Each row is a point on a landscape with many valleys, with its height.
A ball rolls from a point to the lowest of its 4 nearest points, and stops where none of them is lower. Distance is the straight distance between rows; heights are no part of it.
golis: [122 160 108 111 121 128 163 159 103 150 140 122 106 153 141 121 128 120
 137 101 156 125 158 141 144 154 109 147 117 137 136]  (h 5.65)
puz: [155 117 119 120 106  93  97 144  88 146 127 172  93 131  48 213  73 167
 133 105 160  73 149 252 146 134 133 105  63  92 155]  (h 4.09)
nabis: [165 139 112 132 101  95 140 144  71 159 116 127  68 114  78 193 122 153
 149  84 167  87 140 209 183 126 131 118 114 123 181]  (h 4.28)
Gubor: [115 145 171 131 103  74 134 131 120 164 113 136 102 142 109 176 117 110
 123 137 152  92 146 157 130 181  89 134  98 122 152]  (h 7.07)
Kuv: [107 141 120  96 152 152 141 158 113 141 178 156 160 166 138  96 115 117
 111 137 141 153 171 148 116 163 132 133 105 147  92]  (h 3.22)
rono: [ 99 146 163 158 128  66 152 136 119 175 123 130 104 153 140 117 135  94
 152 116 160 124 138  99 119 177  62 142 134 147 126]  (h 4.60)
vun: [ 88 100 115 171 157 114 126 102 158 109 106 107 163  91 129 104 163 130
 142  74 110 166  57  43 116  53 136  84 194 153  94]  (h 2.73)
pazu: [ 99  91 132 150 176 141 132 129 149 138 150 120 173 110 143  77 153 111
 119  88 134 177  99  85  92  80 134 104 169 176  75]  (h 2.13)
susep: [120  76 121 138 165 141 121 109 172 101 123 118 173  87 134  95 164 130
 116  95 113 154  90  75 113  62 152 108 182 155  97]  (h 2.24)
fas: [112 113 150 152 135 127 117  95 160 119 107 107 148 110 149 109 153 124
 127 109  93 133 100  56 109 100 113 109 164 133 104]  (h 4.66)
zefub: [178 106 115 112  99 123  93 139  95 130 117 185  81 136  54 192  62 156
 126 150 132  71 140 221 156 144 128 122  61  70 182]  (h 4.54)
rim: [167  92  83 118 140 182 106 126 164  67 136 103 139  79 130 105 149 155
 121 135  90 134 105 129 148  60 185 104 165 118 104]  (h 1.74)
bub: [189 154 108 135  72 137 107 112  91 106  96  79  61  95 116 141 148 157
 175 139 136 113 110 129 178 116 133 120 146  96 187]  (h 1.89)
gutod: [ 97  35 122 131 201 114 108 104 162 123 126 133 189 118 110 112 144 101
 128  85 141 187  68  69  93  56 132 104 179 197  85]  (h 2.63)
Vilin: [128 135 111 122 141 162 143 146 144 116 147 114 146 129 154 100 145 125
 116 109 117 141 129 121 132 109 144 139 155 139 117]  (h 4.77)
pesu: [112 142 162 136 126 109 130 119 142 146 116 118 123 130 154 114 139 103
 125 130 129 127 132  98 113 155 106 142 136 136 131]  (h 7.68)
kol: [129 116 154 111 108  73 118 137 102 164 118 167 105 139  57 210  77 133
 122 129 152  77 135 220 137 167 117 111  64 104 163]  (h 4.89)
roki: [136 149 158 141  94 104 125 118 128 134 101 117 107 133 143 153 135 111
 140 136 127 105 130 115 141 159 107 141 121 109 162]  (h 6.86)
Bopu: [124  52 131 114 173 125 106 103 184 110 139 149 195 110 133 102 137 102
  93 110 105 163 111  97  86  86 147 134 149 173  78]  (h 1.80)
lepi: [123 173 138 169  97 107 144 110 133 137  97  88 110 119 154 118 161 127
 155 107 114 132  72  68 152 108 111 131 172 119 158]  (h 4.35)
kas: [ 98 146 150 118 143 103 133 130 121 160 137 154 145 173 130 139 110 102
 124 158 143 126 173 136 106 177  99 145  95 133 114]  (h 5.10)
zun: [134  61 122 116 148 135 100  99 184  94 119 116 160  84 132 106 136 134
 107 131  94 144  88  93 111  72 152 116 160 134  97]  (h 2.01)
mut: [117 152 138 126 122  54 158 166  75 184 126 139  82 153  84 176 105 129
 134  85 177  92 141 182 148 164 108 113 111 145 151]  (h 4.84)
pap: [124 130 128 144 136 159 146 133 144 116 117 102 135 111 146  97 157 123
 132 104 122 150  99  85 129 100 139 118 165 144 110]  (h 5.95)
runon: [150 122 161 150 101 129 108  95 145 106  97 103 127 100 147 132 135 134
 135 149  94 111 101  86 138 123 127 136 139 109 146]  (h 1.65)
Vazu: [121 157 143 134 124 106 156 150 108 162 124 117  94 152 142 129 135 109
 142 110 159 121 140 130 148 157 103 131 131 128 154]  (h 4.52)
guv: [132 164  87  95 127 143 125 168 101 124 153 151 122 169  94 170  77 144
 110 124 145 108 165 207 146 154 142 139  82 108 141]  (h 3.27)
Pimam: [106 148 118  86 137 120 131 147 116 137 171 165 154 179 103 142  87 120
  95 160 133 146 166 176 103 181 129 146  84 129 109]  (h 2.62)
gim: [ 95 133 153 164 153 117 137 115 151 152 138 121 156 126 155  75 150 100
 135 101 136 159 108  49  98 125  97 122 158 163  90]  (h 0.74)
veg: [ 83 146 155 131 176 108 164 152  94 180 178 152 152 176 143  77 127 106
 149 143 166 166 176 114 114 172  78 137 111 175  81]  (h 3.02)
Tuk: [153 139 133 145  98 141 116 108 126 102  94  97 101  98 145 129 148 141
 144 146 109 112  98  99 146 112 138 130 148 109 156]  (h 0.53)
soku: [106 127 176 142 130 116 114  94 167 135 117 129 144 122 155 129 136 103
 109 147 108 130 129  86  98 152 105 149 127 143 123]  (h 5.97)
divod: [158 144 109 140 103 172 120 115 130  83 101  80 105  71 141 113 165 161
 161 133 110 134  87 106 160  85 147  98 168 101 139]  (h 2.02)
dak: [149 142 142 140 103 121 129 121 114 138  95 113  81 120 135 148 133 130
 141 131 138  91 121 130 146 146 120 140 127 110 181]  (h 5.29)
popi: [138 131 131 112 112 137 130 127 142 114 138 138 128 136 133 137 104 127
 113 156 103 116 150 145 122 148 131 143 106 111 138]  (h 3.31)
vam: [ 74  62 108 163 183 113 124 116 146 141 112 135 185 116 103  98 169 116
 149  58 143 198  46  54  88  37 133  85 203 186  78]  (h 3.01)
reme: [ 87 142 150 106 162 130 148 142 107 157 172 157 164 172 137 105 113 104
 128 150 149 160 185 138  95 172 102 144  97 156  92]  (h 3.47)
favez: [102 149 143 132 140 109 154 151 113 173 146 131 123 166 139 104 127  96
 137 121 160 136 155 121 104 169  93 145 120 151 119]  (h 1.26)
Fopo: [110 134 149 114 132  98 130 133 129 161 134 162 141 169 113 157 106 110
 108 170 126 116 172 156 104 190 104 154  76 131 133]  (h 4.41)
boz: [144 136 108 102 108 120 122 154 101 146 128 170 100 166  74 193  66 150
 122 126 154  98 157 223 149 149 130 123  63  99 162]  (h 3.57)
gabaz: [145  81  87 124 146 165 110 115 164  77 114 101 152  79 133 121 154 152
 119 117  96 144  90 115 136  44 172 104 173 140 106]  (h 1.86)
gib: [122 141 126 121 134 132 146 134 138 130 141 124 138 141 159 108 130 121
 111 121 124 132 140 117 113 136 129 149 140 144 125]  (h 5.64)
mub: [106 105 154 107 156 125 124 126 153 137 174 162 185 136 133 101 115 112
  98 160 110 165 171 127  83 160 130 150  98 138  85]  (h 4.10)
Guzo: [ 94 151 125 102 152 120 157 162  91 160 168 152 143 184 129 118 111 118
 136 121 171 140 179 160 120 172 108 138 104 156 101]  (h 3.43)
vanur: [ 96 143 156 137 138 101 147 131 131 163 141 134 132 152 151 119 140  92
 131 137 147 140 153  99 115 161  91 153 120 147 120]  (h 4.56)
raz: [117 152 116 105 136 117 135 154 106 154 148 145 134 171 112 150 102 130
 112 141 141 116 163 173 128 174 130 140  96 122 137]  (h 2.81)
Bure: [105 133 159 123 145 114 124 122 148 137 140 148 147 149 145 123 127 105
 109 157 112 134 154 113 101 172 105 149 110 130 116]  (h 6.57)
Pegof: [ 92 134 186 144 121  40 124 123 121 188 116 146 113 154 109 176 123  83
 145 142 161  92 158 137 118 199  69 128  89 140 142]  (h 8.32)
rut: [ 81 145 154 145 155  74 166 145 100 200 155 136 116 174 127 108 119  95
 154 127 177 140 175 120 117 175  69 140 118 157 111]  (h 2.66)
kelop: [142  94 123 106 134 160 123 129 161  94 146 144 144 115 145 112 115 134
  94 151  86 133 136 141 108 109 154 132 118 115 105]  (h 2.90)
komod: [134 123 172 161  84 119  94  71 158  99  92 100 141  91 147 121 160 149
 154 144  94 116  70  46 131 104 130 114 150 111 137]  (h 2.21)
por: [164 137 108 122  99 123 131 138  86 129 104 113  71 122 114 171 112 147
 143 118 156  86 135 174 168 142 137 133 113 106 181]  (h 3.71)
Seso: [137 163 107 159 103 152 151 123 131 115  95  83 106 104 154 102 163 143
 154  99 117 141  90  81 150  93 133 102 174 117 137]  (h 2.98)
vuban: [135 138  95 102 119 132 114 158 110 130 153 178 123 184  67 164  64 149
  93 151 126 114 160 206 134 160 147 130  71  95 145]  (h 3.40)
Luz: [133 169  78  87 121 159 149 184  92 135 171 146 143 181 111 145  96 130
 109 120 155 129 176 192 135 157 155 134  89 137 124]  (h 3.37)
sir: [173 139 109 125  94 159 113 127 101  90 107 108  85 102 131 140 127 149
 137 152 115 102 128 155 153 124 139 137 125  85 176]  (h 1.05)
fimef: [180 125 136 141  82 156  88  82 122  80  99  95  90  76 131 124 148 163
 165 178 108 115  99 109 146  99 137 125 140  80 167]  (h 1.40)
Vafat: [ 96 122 138 121 166 138 137 134 125 151 176 147 167 144 159  72 138 101
 125 122 135 168 166 108 103 143 119 130 128 176  85]  (h 3.74)
tabof: [119  98 144 110 152 144 125 118 154 121 153 153 161 122 142  98 121 112
  95 145 103 142 139 122  91 131 143 142 122 141  92]  (h 3.38)
geri: [156 142  91  96 120 169 129 140 108  97 141 148 122 146 118 148  92 137
 110 144 128 106 145 182 142 143 169 147 101 100 142]  (h 0.71)
Ris: [153 126 113 104 105 122 117 141 110 122 125 164 104 144  99 171  84 150
 103 158 121 103 146 193 145 162 127 142  78  91 168]  (h 3.50)
Ged: [117  89  90 135 160 171 138 135 152 100 135  92 154  89 146  96 167 136
 129  82 114 171  85 102 136  54 162  93 197 158  91]  (h 2.48)
Gozu: [182 105  91 115 106 190 100 119 141  67 117  98 118  67 129 116 152 166
 137 164  94 118  99 128 151  61 172 110 152 107 119]  (h 1.61)
vik: [144 157 117 119 108 141 142 133 107 127 115 119 108 133 139 143 117 135
 128 122 131 108 131 158 142 140 134 137 119 118 154]  (h 4.70)
pemo: [ 89 159 160 114 142  81 149 144 107 164 148 157 124 180 113 135 117  96
 141 144 163 140 174 139 108 181  80 133  99 154 118]  (h 3.41)
bigaz: [158 125 122 135 116 161 113 120 144  92 115 106 106  91 145 113 145 142
 130 149 102 122 108 117 141  93 149 124 148 101 149]  (h 1.45)
fotur: [ 94 131 169 158 137 104 113 101 161 140 111 129 145 116 158 102 153 107
 123 113 117 144 112  54 111 111 107 124 151 145 108]  (h 4.51)
Fava: [126 140 144 128 118 118 135 129 117 149 127 146 111 151 129 150 113 113
 119 143 143 100 145 156 132 165 128 147 108 116 146]  (h 5.47)
Guz: [129 129 145 110 115  93 126 132 114 150 123 173 110 152  97 192  87 126
 115 151 137  93 164 184 122 169 119 140  77 110 154]  (h 4.36)
neda: [148 152  74 115 120 184 152 162 114 110 147 108 131 139 160 121 121 138
 120 109 135 128 144 172 149 127 153 138 134 129 132]  (h 6.12)
kagi: [134 118 118 112 143 159 127 137 141 111 148 132 149 132 144 109 122 126
  98 137 112 138 150 130 117 138 153 154 122 132 102]  (h 3.42)
luned: [ 92  80 161 129 180 124 122 113 164 136 146 142 189 117 142  81 141 105
 110 118 134 174 120  89  76 102 131 128 145 181  64]  (h 0.80)
kepo: [137 170 126 167  86 123 137 116 121 118  88  66  99 106 140 119 162 143
 163 103 121 136  78  86 162 107 127 122 163 105 166]  (h 3.77)
las: [158 109  77 110 137 185 115 134 141  81 152 122 139 103 141 105 120 151
 106 139 100 131 137 146 139 108 173 137 132 123 112]  (h 2.37)
nefum: [153 103 128 140 120 137 105  90 164  78  95 101 144  81 130 115 166 147
 134 139  86 128  80  73 135  74 147 103 157 115 128]  (h 1.67)
duzen: [ 83 142 135 198 114 100 140 110 153 129  95 114 147 103 130  98 168 141
 167  74 112 167  38  19 117  59 111  93 196 130  94]  (h 3.52)
pir: [ 95 160 109 101 152 149 169 171  87 156 197 151 147 172 141  96 113 116
 133 126 164 168 173 147 111 171 126 147 111 174  85]  (h 3.39)
togak: [151 126 140 133 108  87 115 133  93 157 116 160  80 133  78 207  92 146
 132 115 155  77 139 210 153 144 134 116  81  99 170]  (h 4.76)
peb: [141 137  96 109 116 142 139 150 108 137 123 133 103 149 117 166 100 147
 115 121 144  99 152 194 156 143 143 145 102 109 162]  (h 2.44)
sen: [126 159 132 152 120 129 147 124 136 136 108  90 114 124 159 104 157 122
 146 110 129 131 110  91 138 121 112 117 163 132 147]  (h 5.41)
Nen: [134 138 107  98 126 143 126 140 122 126 149 161 134 162 117 141  98 124
 100 150 114 121 176 175 120 158 140 148  86 113 124]  (h 1.91)
Miz: [152 150  89 134 125 177 136 130 125 100 121  82 116  95 153 109 151 151
 144 120 125 126 112 135 157  92 150 118 165 120 129]  (h 3.26)
nez: [102  65 134 133 172 112 107  85 169 112 109 122 178  95 127 109 159 117
 117 113 100 161  86  62  92  63 129 118 163 152  91]  (h 2.15)
kar: [175 107 120 130 110 161  91 106 152  79 100  95 114  73 130 120 148 160
 130 157  93 117  99 103 137  73 160 119 145  88 132]  (h 1.52)
zivig: [163 132 127 122 109 148 123 123 126  98 116 119 105 118 136 129 125 143
 122 151 113 107 124 139 142 129 142 142 129 106 153]  (h 2.27)
gazon: [140 126 124 156 112 146 117 103 143  84  96  85 138  75 138 115 171 150
 149 122 103 130  78  75 143  71 149  95 170 105 131]  (h 1.88)
Roduz: [188 120 131 135  85 150  97 103 112  94 106 125  77 102 121 145 123 148
 148 178 114  97 111 133 152 138 138 126 104  75 182]  (h 1.53)

Where does a ball stop that starts at each point below?
puz | geri
Gubor | geri
kol | geri
togak | geri
Vilin | Tuk
gabaz | Tuk
sen | Tuk

Call two points neighbours if one is among the 4 nearest of the other. Go from one point of each pair to the other, from neighbour to neighbour, staying as low as possible. Name the highest point that can't be avoided.
gim / geri | popi
favez / sir | pir
luned / sir | zun
Tuk / sir | Roduz
